Points, in no order, along strands that fork, close into loops and pass close to each other.
In the rows, zero is written as 128.
Two points are linked if the straight distance between their rows is under 115. Some points are linked to none.
Q868: [121 113 159 177 131 140  87  75 122 107 149 154 130 134 124  97 158 147
  85 105 114 180 143 184 169 132 148 114 123 112 146 146  99 139 115]
Q399: [118  95 149 138 129 166  87  96 140 167 212  69 155 141 134 181 188 162
 120  89 104 169 112 115 122 121 102 159  95  84 163  99 146 106 165]
Q348: [115  97  93 113 142 107 130 171 153 120 136 108 148 127 106 136 100 110
 132 127 123 110 145 146 124 130 107 107 115 125 155 105 112 131 154]
Q693: [ 99 121 168 199  94 110 128  88  95 110 151 153 119 149 170 132 182 155
 115  85 124 184  92 176 184  83 123 126 156 131 131 174  99 139  95]
Q951: [125 121 173 192 107 139 114  69  90  82 150 151 114 143 172 110 164 163
 108 104 105 212 106 177 192  84 129 118 151 142 138 164 104 151  78]
Q14: [152  91 184 163 195 156  91  88 160 114 177 138 128 145 157 117 151 125
  80 135 114 157 148 190 103 165 183 156 107 135 126  78 121 126  62]
Q273: [132 107 116 123 179  97 145  86 141  72 111 157 127 142 129 102 162 150
  64 126 156 158 151 211  98 148 173 136 146 127  88  94  80 118  81]
Q851: [126  95 122 112 189 110 112 105 136 106 126 147 100 131 132 122 139 113
  88 140 177  98 152 153  95 168 211 120 105 121  79  92 108 103  78]
Q717: [121 180 117 142  97 108 163  83  99  98  89 175 156 119 117 108 160 180
  97  94 116 200  90 145 147  95 115 138 186 138 112 175  94 150 147]
Q555: [144 119 122 137 153 175 132 119 188 168 129 165 118 128 102 144 106  81
  69 196 121  88 150 134  95 189 185 178 102 161 129 113 146 113  82]
Q683: [ 86 119 139 160  89 131  81 127 134 168 131 112 115  94  81 143 136 128
 173 112  97  81 179 119 201 130  92  61  66  97 165 144 178 133 166]
Q859: [151 169 135 140 103 136 118 134  81 108  87 155  94 108 146  99  90 106
 162 168  99 131 145  73 175 140 143 100 132 162 109 186 161 168  90]
Q136: [ 91 147 115 141  88 117 120 118 147 162 129 137 158 137  92 134 160 145
 106  97 133 135 108 142 152 115  99 146 150 107 157 151 103 126 177]
Q377: [182 110 182 142 163 176 141 109  99 119 158 131 111 119 157 113 117 123
 170 141 112 144 134 129 130 152 159 106 107 142 137 122 148 154 116]
Q248: [154 135  85  72 171  96 151 140  80  44  74 130 103 128 149 102  76 126
 117 125 150 129 139 125  95 137 152  71 134 143  48 102 117 115  80]
Q939: [171 123 189 145 147 184  98  55 161 133 134 122 118 142 149 130 179 164
  58 120 124 191 106 130 125 127 145 162 116 137 127 118 125  97  94]
Q85: [105 110 140 164 116  90 140 100  91 105 152 150 149 124 133 122 194 179
 121  49 136 179 119 181 165  97 122  85 148  92 127 157 111 136 156]
Q8: [107 108 132 135 121  67 129 156  99 101 130 111 128 142 167 127 153 130
 176  89 149 126 128 151 148  95 110  99 145 108 119 135 124 140 133]
Q261: [179  96 171 129 164 175 141 113 115 122 161 101 143 116 144 115 128 139
 167 122 103 161 137 128 133 128 127 102 114 132 147 104 143 156 151]
Q887: [159 135  91  90 116 150 148 175 137 137  96 129 147 101  86 114  52 107
 135 166  80 113 146 107 131 139  89  98 115 157 156 122 143 147 159]
Q816: [212 112 166 124 170 213 147  92 130 151 142 154 114  98  98 103 119 129
  99 172 114 122 176 115 124 196 184 118  96 133 143 122 181 117 100]
Q860: [167 129 136  82 155 138 152 155  91 146 128 126  96 111 141 140 116 126
 175 138 165  85 110  73  85 150 147  98 122 113 107 119 168  95 145]
Q176: [ 67 108  89 136 115  98 104 175 166 140 153 106 139 119  82 152  96  98
 142 123 113  75 156 146 137 140 101  98  84 106 168 114 130 125 144]
Q402: [107 130 150 141 118 146 107 130 101 192 220  79 120 124 165 179 157 138
 203 122 132 107  95  80  97 112 110 159 110  99 144 111 180 122 160]
Q45: [146 200  97  96  89 129 120 153 101 119  46 157 109 113 116  95  52 103
 137 164 112 107 125  54 139 128 131 124 143 154  91 178 142 137 110]
Q784: [152 118 185 150 153 165 110  80 171 136 150 108 126 166 172 166 178 140
  92 121 118 180  89 145  93 128 131 190 124 148 126 100 123 111  92]
Q995: [154 136  57  61 130 115 175 155 172 108  58 140 167 125  92 143  97 136
  44 153 149 120 153 125  95  96 105 143 145 150 113 118 108  94 153]
Q109: [154 182 125 123  93 148 131 149  87 139  79 163  88 110 125 100  70  92
 162 174 101  97 136  62 155 155 136 103 121 154 117 188 166 148  99]
Q234: [136 192 101 111  87 111 137 119  95  86  59 147 147 121 120 102 114 152
 132 140 105 178 120  98 170  93  93 133 186 147 121 180 115 166 140]
Q518: [100 125 169 198 109 135 124 148 144 150 169 136 107 143 162 141 109  62
 178 159  89 100 125 152 146 156 136 143 108 162 156 145 138 175  78]
Q536: [103 120 132 138  95  78 110 192  97 133 103 116 102 115 146 118 111 123
 180  92 139  82 160  99 171 111  95  80 117 111 110 154 164 124 113]
Q530: [ 95 153 150 155  69 191  85 101 155 206 145 107 139 126  88 145 141 122
 125 143  77 125 108 106 177 113  69 136 104 133 180 142 143 143 171]
Q906: [169  89 126 115 174 132 134 105 119  63 130 121 153 110 108  81 128 156
 114 113 106 187 179 172 143 133 135  87 130 114 136 106 106 155 134]
Q649: [178  87 139 131 187 181 127 110 151 136 151 159 132  98  97  95 105 115
  82 172 103 120 193 154 120 194 186 113  93 140 145  95 153 132  89]
Q624: [135 128 184 150 109 184  93  63  96 140 143 118  99 132 157 126 166 167
 125 113 140 166  88  94 178  80 136 112 120 121 125 153 129 111 134]
Q237: [ 28 134  95 140  72  47 129 211 166 137 137 105 131 136 137 143 118 117
 164  92 149  74 129 138 128 104  70 146 141 109 162 139 127 128 106]
Q297: [152 130  55  64 138 104 160 143 146  87  63 148 161 115  80 121  95 144
  41 131 141 135 161 140 110 116 119 118 139 130 108 124  93 100 142]
Q896: [ 80 104 122 163 112 130  91 116 157 161 212  81 157 156 116 181 173 132
 117  97 101 151 116 145 110 135 106 184 103  88 167  99 126 113 156]
Q284: [101 126 149 174  95  82 143 108  77 105 135 147 126 131 160 124 193 174
 136  71 141 168 113 160 183  80 115 103 161 112 113 174 112 138 130]
Q66: [130 100 133 144 156 147 154 146 145 157 202  93 131 145 156 196 139 110
 157 145 113 122 107 116  50 149 139 205 111 128 138  76 155 112 130]
Q566: [186 117 168 118 135 230 140 104 140 192 147 118 131  98  92 143 138 132
 116 157 106 122 138  79 128 172 136 127  93 116 156 129 188 107 163]
Q812: [132 132 148 152 139 184 100  98 175 182 140 158 105 131 108 150 135  89
  72 177 127  95 133 114 100 192 194 184  96 140 121 125 147 100  89]
Q229: [163  92 105 119 172 155 115 112 163 111 120 154 150 101  85  84 102 120
  63 167  98 139 198 165 135 166 162 115 103 139 139 100 119 141 110]
Q353: [110  98  74  93 153  60 152 154 122  79 128 134 149 126 105 131 139 147
  92  71 164 133 133 180 107 120 122  76 139  89 114 110  88  97 154]
Q361: [117 152  94  94 131 112 133 184 101 135 100 146  86 127 128 120  53  81
 132 125 169  45 122  79  98 149 152  88 107 125  86 143 145  86  88]
Q355: [121 163  77  93 124  69 138 128  91  50  54 152 126 133 123  97 100 132
 101 114 139 151 131 134 133 125 136 104 172 128  73 156 102 129  98]
Q167: [115 139 140 120 160 115 142 125 137 139 133 122  84 146 163 172 156 111
 143 153 181  86  89  97  55 146 180 183 126 132  69  96 127  87 103]
Q984: [112 155  72  69  97  84 145 158 145 136  80 133 152 124  90 134 126 155
  86 110 178  98 105 112 101  99 100 146 166 111 118 130 103  84 174]
Q768: [ 68 155  93 136  68  94 132 146 156 173 140 125 171 130  98 135 156 152
 133  87 132 119  96 147 141  96  59 155 169 115 172 147 119 141 179]
Q731: [108  97  90 119 119  87 139 197 141 127 150  87 166 129 133 139 100 130
 190 107 106 121 135 159 135  92  37  99 144 132 182  98 141 162 171]
Q827: [211 159 129  95 168 168 178 115 103 123  92 174  81 126 127 110  80 112
 130 192 133 108 145 103  96 193 179 136 126 172 111 132 153 136  65]
Q701: [ 91  94 131 147 140 118  93 137 122 153 208  88 118 121 118 173 149 123
 169 110 137  92 143 111 112 147 160 123  71  70 137 106 159 107 157]
Q798: [148 134 160 140 130 122 153  81  67  52 120 116 123 128 183 102 167 171
 157 112 125 203 120 144 164  82 123  98 162 129  98 140 114 162 114]
Q534: [176  94  84  81 173 148 173 158 165 106 103 126 156 106 103 129  79 115
  79 162 118 124 174 132 102 136 127 111 112 161 134  95 131 122 136]
Q728: [113 127 152 180 103 113 112 137 113 113 120 137 109 135 157 110 123 101
 155 139 107 133 147 136 185 122 130 114 123 153 131 166 124 168  98]
Q713: [184 132 122  75 158 156 174 157 108 153 118 142  93 115 121 148  94 111
 146 167 159  74 125  74  77 174 147 114 120 128 124 128 168  85 127]
Q110: [112 101 153 151 125 117 106 155 103 156 175  96 115 113 147 155 144 131
 211 105 130  95 144 113 157 116 114  84  92  92 144 133 181 138 152]
Q177: [135 132 103 104 135 124 167 172 167 136 111 112 151 140 138 143  96 108
 141 161 120 120 103 124  90 113  86 172 161 176 145  90 109 140 150]
Q601: [120 167  72  78 100  72 161 142 122 108  61 154 150 127  97 116 126 159
  86 104 161 125  98 130 105  99 109 138 175 121 100 143  92 100 161]
Q412: [152 164 110 108 133 143 104  75 136 101  64 175 130 118  89  88 108 138
  59 171 125 151 163 125 139 148 178 157 136 142  96 151 103 135 102]
Q31: [100 173  81 113  80  67 147 135 119 119  74 168 154 123  91 105 134 152
  98  89 143 134 106 135 140 104 114 126 169 115 117 175  98 122 156]
Q981: [117 149 123 138  88 142 135  89 127 159 130 147 169 127  96 123 171 179
  94  79 115 179  94 141 165  96  88 134 157 114 157 159 107 131 187]
Q486: [199 140 124  82 162 159 176 139  86 133 105 161  77 125 127 125  80 102
 146 173 150  83 135  91  89 194 164 107 119 141 121 137 158 106  91]
Q543: [155 103 144 111 173 124 166 127 136  94 125 105 133 145 162 133 140 133
 150 132 136 150 115 153  90 121 130 143 147 148 105  80 109 133 130]
Q128: [106  87 143 163 161 138  76 107 157 133 175 132 127 133 117 132 136 102
  98 135 127 119 156 172 123 173 182 135  91 109 134 107 114 127 105]
Q930: [162  57 141 109 203 126 148 130 137  82 166 101 145 117 139 126 135 132
 133 116 136 144 162 179  98 141 159  96 106 109 119  67 119 128 124]
Q4: [ 86 142 134 141 123 104 111 118 145 134 119 131 114 153 136 133 145 103
 121 128 168 102 103 122 114 134 160 166 134 125 110 138  97 110 122]
Q900: [153 166 125 113 129 134 140 121 125 110  69 145 113 134 137 101  97 114
 133 166 121 138 118 100 122 129 142 154 147 175 104 138 111 148 122]
Q340: [ 55 113  78 134 112  96 114 177 179 149 179  92 140 118  76 171 105  99
 130 137 116  73 146 128 105 139 106 137  81 107 171  97 126 117 151]
Q662: [105 147 144 156 112 176  98 113 176 191 146 136 111 135 105 167 134  82
  94 173 120  91 110  94 100 180 169 201  98 136 128 130 141 100 112]
Q805: [ 90  95 141 166 109 113  99 157 128 161 168  95 124 101 115 166 130 122
 211 106  98  78 174 131 171 130  85  73  70  94 169 120 191 141 152]
Q819: [137 122 178 160 132 184 112 115 129 170 185 113 118 136 147 162 138 109
 158 143 107 125 100 108 119 152 140 144 101 130 151 122 154 134 132]
Q372: [ 87 101 134 163 117 136  69 113 147 158 152 114 125 107  70 138 140 124
 140 114 104 104 177 146 178 146 119  72  65  82 165 134 150 130 165]
Q647: [133 103  68  81 149  92 155 148 142  94 102 135 157 118  87 129 121 144
  67 106 152 135 150 157 112 123 117 102 136 111 124 113  91  97 160]
Q472: [118 113 169 161 119 138 114 142  91 177 206  91 116 117 171 168 149 136
 223 114 126 105 119 106 150 101 101 109 102 100 151 131 192 144 149]
Q589: [ 86 127 107 133 123  87 110 147 150 123 116 137 117 141 123 119 106  87
 121 131 150  87 133 137 132 143 156 125 116 127 122 138  99 123 107]
Q68: [117 132 154 167 119 158 132 145 147 171 174 126 119 139 137 157 110  77
 175 163  95 100 103 124 111 164 125 155 112 149 162 123 142 151 118]
Q573: [150 134 150 116 128  99 149 120  59  63 103 111 116 127 186 102 153 153
 179 116 134 173 125 120 152  85 118  86 158 125  85 138 132 154 124]
Q241: [126 163  70 101 133  65 161 113 104  47  63 174 143 122 107 100 118 153
  80 109 128 172 124 167 117 131 140 111 175 131  82 150  85 134 105]
Q730: [ 96  93  98 122 142  46 142 146 108  80 140 139 142 131 120 124 160 151
 121  52 159 137 134 192 131 118 135  66 137  74 114 128 101 111 145]
Q374: [101 123 124 107 124  68 123 146  98 106 117 111 118 138 150 125 162 140
 158  87 181 111 111 125 126  99 131  94 146  92  97 131 123 105 148]
Q5: [149  99 175 144 146 191  86  87 132 157 165 116 120 113 114 137 157 138
 108 125 125 138 139 108 140 155 166 113  83 102 134 124 149 108 148]
Q505: [114 118 109 109 112  70 124 198  70  94  91 110 108 125 153 105  97 131
 166  78 152  98 147 105 143  97  97  66 143 109  80 140 154 106 113]
Q857: [146  86 108 117 192 113 131 145 129  98 149 147 116 125 138 117  83  91
 117 146 133 105 162 168 104 172 179  91  97 147 121  93 117 139  74]
Q102: [102 130 158 156 138 134  99 117 124 155 166 135  85 134 147 152 141  89
 154 137 160  77 114  99 114 168 198 137  94 108 110 140 140 109 104]
Q510: [146 100 106 115 153 132 145 145 158 109 115 128 151 128 112 117  96 112
 107 150 107 142 150 153 116 139 127 131 130 156 145 100 102 146 138]
Q559: [147 179  90  79  93 119 146 149 132 128  53 135 151 128 112 106  93 140
 125 155 125 135 107  90 120  93  83 162 175 157 122 139 110 136 167]
Q551: [ 72 166 150 154  96 105 115 120 141 153 132 117 115 165 167 149 162 113
 149 129 166 108  69 103 109 102 124 196 160 134 116 138 106 118 121]
Q181: [148  95 135 144 179 123 136  86 145  77 137 156 151 133 116  90 162 157
  62 110 123 187 161 216 116 147 151 134 144 118 124  97  88 131 103]
Q186: [118 102 161 150 158 138 107 101 151 131 177  99 124 159 161 177 176 123
 115 118 137 146 106 139  80 144 165 190 112 113 110  87 124  98 110]
Q179: [149  98 153 136 146 142 129 122 109 110 147 103 146 131 143 113 137 142
 168 108 110 164 140 145 152 110 115  95 122 122 148 116 129 162 162]
Q121: [111 107 146 151 117 131 124 147 116 164 195  73 157 137 183 153 152 147
 217 103 104 145 114 144 154  70  45 131 144 124 168 114 158 174 165]
Q445: [162 156 101  87 147 122 155 150 117 102  66 146 107 128 136 109  71 111
 133 161 130 118 119  98  98 136 141 131 142 170  89 122 119 130 107]
Q390: [150 112  92  90 155 105 133 131 106  63  93 131 140 117 109  91  97 138
 113 115 118 162 163 147 139 133 134  79 137 122 115 122 108 139 131]
Q889: [ 95 163 148 144  80 181  87 112 164 207 138 124 117 117  83 156 136  98
 111 165 117  81 105  76 133 151 139 170  91 122 141 145 145 107 151]
Q133: [ 82 122 157 197  90 105 118 158 144 138 140 126 116 145 157 132 126  83
 169 138 101 109 139 147 177 124 110 141 119 156 149 155 123 173  90]
Q461: [ 94 143  71  99 129  90 118 170 115 105  82 148 106 135 122 104  48  77
  87 111 167  66 144 112 116 138 153  89 109 132  79 141 109 100  68]
Q588: [116 151 126 153  99 125 147  80 121 138 123 174 174 113  99 117 174 186
  74  64 109 198  87 157 148 104 111 131 164 123 133 165  97 135 173]
Q932: [140 127 124 117 155 120 171 148 157 111 106 119 137 155 156 136 111 111
 146 157 126 140 104 146  84 118 110 174 164 180 120  88  97 145 124]
Q87: [132 124 140 144 129 124 126  97 109  94 121 135 136 139 133 102 149 146
 123 108 121 176 133 156 156 116 129 115 145 126 134 141 101 150 142]
Q64: [ 29 150 104 148  69  57 124 172 164 145 135 121 135 144 126 139 144 120
 142  95 158  85 112 135 135 108  97 162 149 102 153 156 112 122 122]
Q631: [116 121  85  98 114  82 148 195 125 123 124  96 156 133 146 123 105 135
 174 108 131 124 112 141 112  81  43 113 176 141 157 105 126 145 166]
Q726: [133 184  73  84  81 123 118 171 116 118  48 145 134 118  93  97  39 107
 117 153 108 102 136  77 139 118 105 118 138 148 106 166 133 131 125]
Q42: [189 154 142 100 115 192 163 141  99 173 114 136 116 102 110 117  90 121
 175 178 102 113 123  68 128 156 105 109 124 145 161 149 173 143 163]
Q401: [126  87 128 126 138 100 140 172 114 124 172  79 163 136 171 142 133 138
 216  99 111 144 127 159 136  82  58 105 147 121 162  97 145 171 166]
Q781: [127 163  74  90  83 127 128 191 132 136  71 133 141 113  83 106  31  99
 123 148  98  85 141  97 138 117  79 100 121 149 134 145 138 131 139]
Q180: [128 137  97 117 150  87 145  88 127  78  86 178 136 128 104  96 147 151
  54 116 149 162 140 185 113 145 167 132 154 123  89 134  76 119 106]
Q366: [172 112  64  79 157 146 184 154 193 104  75 138 173 115  95 134  82 117
  46 180 116 132 179 141  97 112 115 138 125 175 133 105 126 120 135]
Q629: [ 57 102  93 155 113 105 106 142 170 151 196  88 152 143  91 177 145 114
 119 118 113 113 137 145 104 141 117 178  98  93 165  96 113 112 158]
Q351: [164 136 165 136 129 177 146  86 150 139 132 106 160 160 161 133 157 159
 114 113  92 209  81 137 127  95  66 178 164 166 156 110 105 148 136]
Q743: [179 106 212 167 180 183  91  78 143 118 186 133 117 135 166 111 142 136
  97 135  99 170 131 167 121 158 174 137  97 145 140  93 134 128  58]
Q737: [ 99 161 161 156  70 195  76  96 150 206 136 122 117 114  80 142 137 109
 123 157  92 102 114  90 173 131 109 129  88 129 161 154 149 130 159]
Q151: [138 112 200 168 122 188  79  74 113 151 184 112  99 138 173 150 158 144
 135 117 118 165  79 115 164  99 142 119  94 124 144 139 141 117 109]
Q403: [104  76 125 135 160  81 117 116 115  89 166 126 139 133 123 131 177 148
 124  68 156 146 147 194 134 130 151  82 120  64 124 118 102 118 148]
Q427: [172  90 147 109 196 126 165 123 126  74 136 113 123 130 163 121 129 130
 149 132 134 146 137 165  88 139 158 114 127 144  99  74 116 137 104]
Q476: [133 125 129 100 146 115 134 159 112 138 131 114 111 123 150 140 122 119
 171 131 163  92 104  90  92 126 138 116 130 121 107 112 144 109 148]
Q210: [172 140 101  76 170 117 158 139  96  78  75 144  97 123 144 106  78 118
 128 147 143 120 132 106  91 148 160  99 130 157  66 110 127 122  86]
Q382: [180 131  96  97 184 146 139 105 144 106  81 178 120 112 105  93  89 125
  59 187 131 123 186 134 106 167 198 137 116 168  90  98 137 132  57]
Q917: [203 127 218 165 166 205 119  74 124 122 173 142 102 132 174 111 125 139
 125 149  91 175 114 144 124 151 163 138 107 169 143 110 146 140  56]
Q277: [131 148  91  93 105 131 158 189 170 169 117 108 158 120 121 143  84 109
 149 172 116  99  98 100  88 107  60 169 160 173 161  98 129 140 167]
Q871: [128  97 151 154 180 140 102  96 169 119 150 147 124 152 140 127 145 113
  74 146 132 139 146 186 100 169 183 169 122 143 115  90 102 120  73]
Q546: [ 69 152 131 165  60 156  98 116 168 193 149 103 154 134  84 147 148 121
 140 125  70 122 120 139 177 104  45 143 120 129 194 138 136 156 171]
Q807: [111 109 160 166 148 137  82 103 131 131 160 137 107 138 139 125 141 102
 124 133 139 114 137 144 137 159 185 123  99 119 123 130 119 129 104]
Q10: [ 83 170  83 117  67  82 128 140 150 138  75 166 148 127  74 106 117 128
  85 113 142 106 122 133 146 116 122 143 143 110 134 179  87 116 146]
Q450: [165 187 130 103  84 163 138 152  90 177  88 150  97 101 114 107  82 111
 176 174 116  87 116  45 138 141 110 108 127 140 136 174 178 132 149]
Q533: [ 97 112 158 169 100 124 116 126 109 157 191  89 145 150 186 158 174 153
 185  91 118 151 102 150 172  62  60 139 150 117 158 135 138 156 145]
Q919: [130 154 114 109 120 115 144 187 108 141 102 148  90 129 145 117  64  79
 163 148 142  68 108  83 103 146 132 110 128 147 111 147 147 114  96]
Q740: [ 56 116 107 149  82  35 146 225 147 119 128 110 133 141 163 140 113 112
 175  86 137  94 138 160 142  95  56 136 157 126 148 136 119 143  89]
Q742: [142 157 108 108  98 146 159 188 147 175 111 119 146 115 123 126  68  97
 178 180  92 101 100  95 107 122  58 145 151 177 168 119 147 160 159]
Q661: [149 104 109 122 158 163 156 146 177 152 137 142 131 121 109 153  96  85
  97 183 116  95 147 135  90 176 154 153 105 160 144 102 141 120 111]
Q820: [133 139  81  96 138 112 107 105 148 115  69 176 126 124  86  99 101 115
  43 157 152 110 165 139 124 153 181 140 120 131  94 138  88 112  94]
Q523: [142 131 149 168 116 119 124 143  85  97 114 147  97 118 168 103 102  99
 169 152  95 133 159 119 181 137 144  98 123 167 117 170 145 181  74]
Q557: [ 83 104 120 150 112 133  81 117 145 159 164 103 145 121  78 150 159 142
 131  98 121 122 153 142 162 132 107 102  93  72 166 124 135 123 184]
Q992: [100  89 144 155 146  99 121  96 117 110 183 129 152 137 125 146 199 166
 113  51 147 168 118 196 133 121 137 107 131  67 133 126 100 116 155]
Q54: [110 120 118  90 132 121 112 117 128 148 135  95 132 120 109 157 187 162
 113 103 186 109 116  89 106 119 145 141 132  75 104 109 134  73 189]
Q666: [ 54 166 121 154  62  77 122 151 148 151 105 137 128 144 129 121 145 116
 134 110 154  96 104 120 153 102 105 160 156 122 141 173 106 130 124]
Q884: [151  72 165 135 175 173  96 101 135 142 187 102 129 107 112 145 163 138
 115 113 132 131 159 127 119 162 179 106  78  79 130 100 157 103 147]
Q496: [ 71 170 141 159  69 115 112 121 142 167 128 122 127 155 145 138 160 124
 139 123 153 113  81 106 145  95 104 178 161 131 138 161 110 127 138]
Q190: [122 144 153 153  86 147 114  88  80 129 116 126 109 126 147 112 162 170
 137 114 137 161 111  92 199  70 112 107 147 127 126 176 128 135 146]
Q433: [204 139 169 126 174 197 172 100 149 138 110 145 104 133 136 123 126 131
 114 173 121 140 136 117  91 164 170 168 129 177 110 113 159 127  86]
Q828: [145 118 173 159 139 171  83  68 139 126 142 140 128 134 125 107 156 146
  70 123 115 178 134 153 151 138 148 135 116 124 143 132 107 122 115]
Q707: [133 106 191 172 132 183  88  97 126 160 212 101 117 136 164 170 152 123
 148 120 101 150  95 122 134 133 137 137  83 117 158 120 149 130 117]
Q2: [129 142  71  84 137  90 127 149  91  60  68 139 124 129 118  94  69 118
 100 112 137 132 149 126 129 125 136  83 145 128  80 140 109 119  98]
Q432: [105 169 138 149  82 142 101  98 138 148  93 147 122 140 112 108 127 112
 105 151 128 125 117 110 164 119 136 156 133 143 132 172 103 138 136]
Q462: [222 124 156 119 173 219 172  89 158 145 113 150 120 109 103 102 122 135
  87 179 112 133 175 107 105 173 177 142 114 151 130 122 195 112  93]
Q925: [ 86 122 118 139  94  45 139 192 114 109 110 115 125 143 168 122 133 122
 169  90 148 107 126 142 147  89  82 121 163 124 122 146 119 137 108]
Q723: [107 145  79 104  88  86 148 166 136 140 112 122 168 132 111 119 125 153
 140 100 135 131 101 141 129  88  55 139 182 134 160 132 109 140 183]
Q744: [152 134 172 159 124 157 134  57  82  67 137 128 123 131 167 102 161 183
 128 107 106 225 104 148 180  76 119 108 157 138 127 147 112 154 102]
Q479: [195 127 147  97 140 207 163 122 135 174 114 124 131  98 103 132 122 135
 132 164 116 119 134  72 114 155 132 136 116 137 141 123 177 119 165]
Q359: [ 99 145  65  99 123  88 109 134 146 114  72 168 120 133  95 103  70  86
  57 139 160  81 150 134 124 148 169 122 109 132  97 147  79 111  75]
Q137: [118 100 169 152 137 156  88  97 116 155 229  68 135 147 174 183 177 148
 158  91 112 163  95 123 121 105 116 152  90  87 150 102 149 119 146]
Q690: [157 107 171 134 130 217  91  83 137 179 159 107 131  98  91 134 152 148
 107 127 107 141 141  92 157 148 136 102  77 101 153 126 163 113 173]
Q491: [123 133 101  70 128 120 141 134 143 154 114  90 137 123 122 163 176 165
 117 127 187 104 106  79  78 100 117 170 159 106 100  93 145  73 186]
Q834: [194 131 213 166 157 198 139  86  87 116 175 143  90 128 185 116 117 127
 167 151 102 157 112 134 134 145 165 118 112 161 140 133 153 156  72]
Q765: [ 97  98 147 158 121  84 124 142 103 117 171  99 138 146 174 148 180 144
 181  77 142 139 125 166 158  84 100 113 141  96 135 130 129 146 146]
Q609: [ 82 111 134 146 116 125  79 121 127 161 174  92 131 125 106 158 166 145
 150  95 146 107 136 110 147 121 129 115  92  70 145 126 146 109 179]
Q810: [158  63 149 118 191 151 119 108 142 101 161 109 142 111 120 118 150 141
 112 115 138 145 171 157 118 150 167 100  99  98 123  87 128 118 137]
Q249: [118 133  80  65 122  92 148 157 141 131 108 103 148 123 115 149 152 163
 110 110 184 109 101 110  85  96  95 145 169 110 114  99 116  87 185]
Q159: [103 109 144 155 130 136 112 134 103 173 231  83 115 129 146 185 150 121
 190 119 125 101 115  97  90 142 145 157  77  84 144 103 175 114 152]
Q638: [147 191 102 102  84 137 138 119 116 118  57 142 153 126 111 101 100 143
 129 160 101 161 118  86 152  97  89 155 172 159 130 163 113 161 160]
Q942: [171  89 151 135 179 140 134  76 130  69 148 128 156 116 117  79 161 172
  90  99 112 200 170 193 132 135 141 108 134 107 132  97 100 139 117]
Q943: [ 98 151  85 111  93  97 123 153 155 129  83 143 139 134  90 111  94 105
 104 134 132 101 130 128 141 123 119 133 130 131 133 153  95 125 138]
Q16: [123 190  97 121  94  82 165 118 101  79  61 161 149 134 130 105 129 153
 123 121 116 181  98 134 143  99 100 149 206 155 110 173  94 160 129]
Q586: [143 165  89  72 120  93 170 142 124  97  56 133 141 139 126 112 113 151
 116 136 146 146 101 119  98  96  94 151 184 151  99 118  96 120 152]
Q806: [183 145 123 100 121 174 170 158 123 160 108 133 136 105 107 117  71 109
 166 180  82 118 123  88 120 150  92 119 130 166 162 125 156 154 159]
Q215: [110 124 154 171  92 111 109 124  92 118 119 129 108 126 154 117 151 134
 153 118 127 137 147 119 202  98 121 103 127 130 127 174 127 151 118]
Q681: [143 128 131 110 116  74 138 174  51  78  90 110 109 122 188 104 126 139
 188 101 137 140 138 102 148  87  95  76 161 122  74 143 153 136 112]
Q421: [126 129 121 111 142  94 148 186 111 121 125 125 104 133 168 129  91  91
 182 131 149  85 105 108  93 127 127 110 135 142 107 120 138 123 109]
Q752: [119 150 151 128 144 126 130 129 120 153 138 142  75 140 158 154 136  94
 159 151 178  68  92  83  81 161 190 158 117 126  87 133 135  98 100]
Q808: [ 90 143 125 109 112  92 109 113 115 141 128 113 118 135 131 142 186 155
 130  95 196 106  94 101 117 106 139 137 151  84 100 133 119  88 170]
Q407: [106 106 130 128 166 108 133 130 147 122 161 108 110 151 154 177 151 106
 131 137 163 101 110 129  64 145 178 176 118 122  92  85 116  99 111]
Q418: [191 156 138 106 173 164 169 110 129 126  82 167  81 134 132 117 110 121
 114 184 145 113 135 107  85 171 192 159 128 175  83 117 144 124  73]
Q848: [164 175 125 117 131 158 127  77 130  93  64 154 132 124 108  97 111 144
  87 172 108 177 142 113 141 131 151 165 153 166 105 147 105 156 112]
Q378: [ 51 160 111 159  51 117 115 140 171 189 140 112 159 138  98 141 146 127
 145 114 104 109 110 142 163 100  46 165 147 127 188 148 124 155 164]

How many points has the smallest loop of links through each point below? Write none if it is on no loop.
Q249 => 20
Q819 => 10
Q805 => 10
Q566 => 15
Q2 => 9
Q752 => 20
Q450 => 8

A tip is a point with one link. Name the tips that can be reached along the links from each point below, in the order of the rows.
Q486 => Q229
Q930 => Q536
Q533 => Q661

A fork is a point with three links, a tip a point with one. Leave the first point through the second and follow the links. Name the first fork or tip that comes.
Q533, Q121 => Q768
Q742, Q277 => Q42
Q808, Q54 => Q601
Q355, Q241 => Q2
Q249, Q491 => Q8
Q951, Q744 => Q536
Q707, Q151 => Q728
Q534, Q510 => Q707
Q827, Q418 => Q229
Q109, Q45 => Q806

Name the points in between on the shortest way along the links from the first point to the second, in order.
Q518, Q726 => Q133 Q728 Q523 Q859 Q109 Q45
Q353, Q744 => Q730 Q403 Q992 Q85 Q284 Q693 Q951
Q491, Q981 => Q249 Q984 Q601 Q586 Q559 Q638 Q234 Q16 Q717 Q588
Q820, Q649 => Q359 Q461 Q361 Q919 Q421 Q476 Q860 Q713 Q486 Q827 Q418 Q433 Q462 Q816
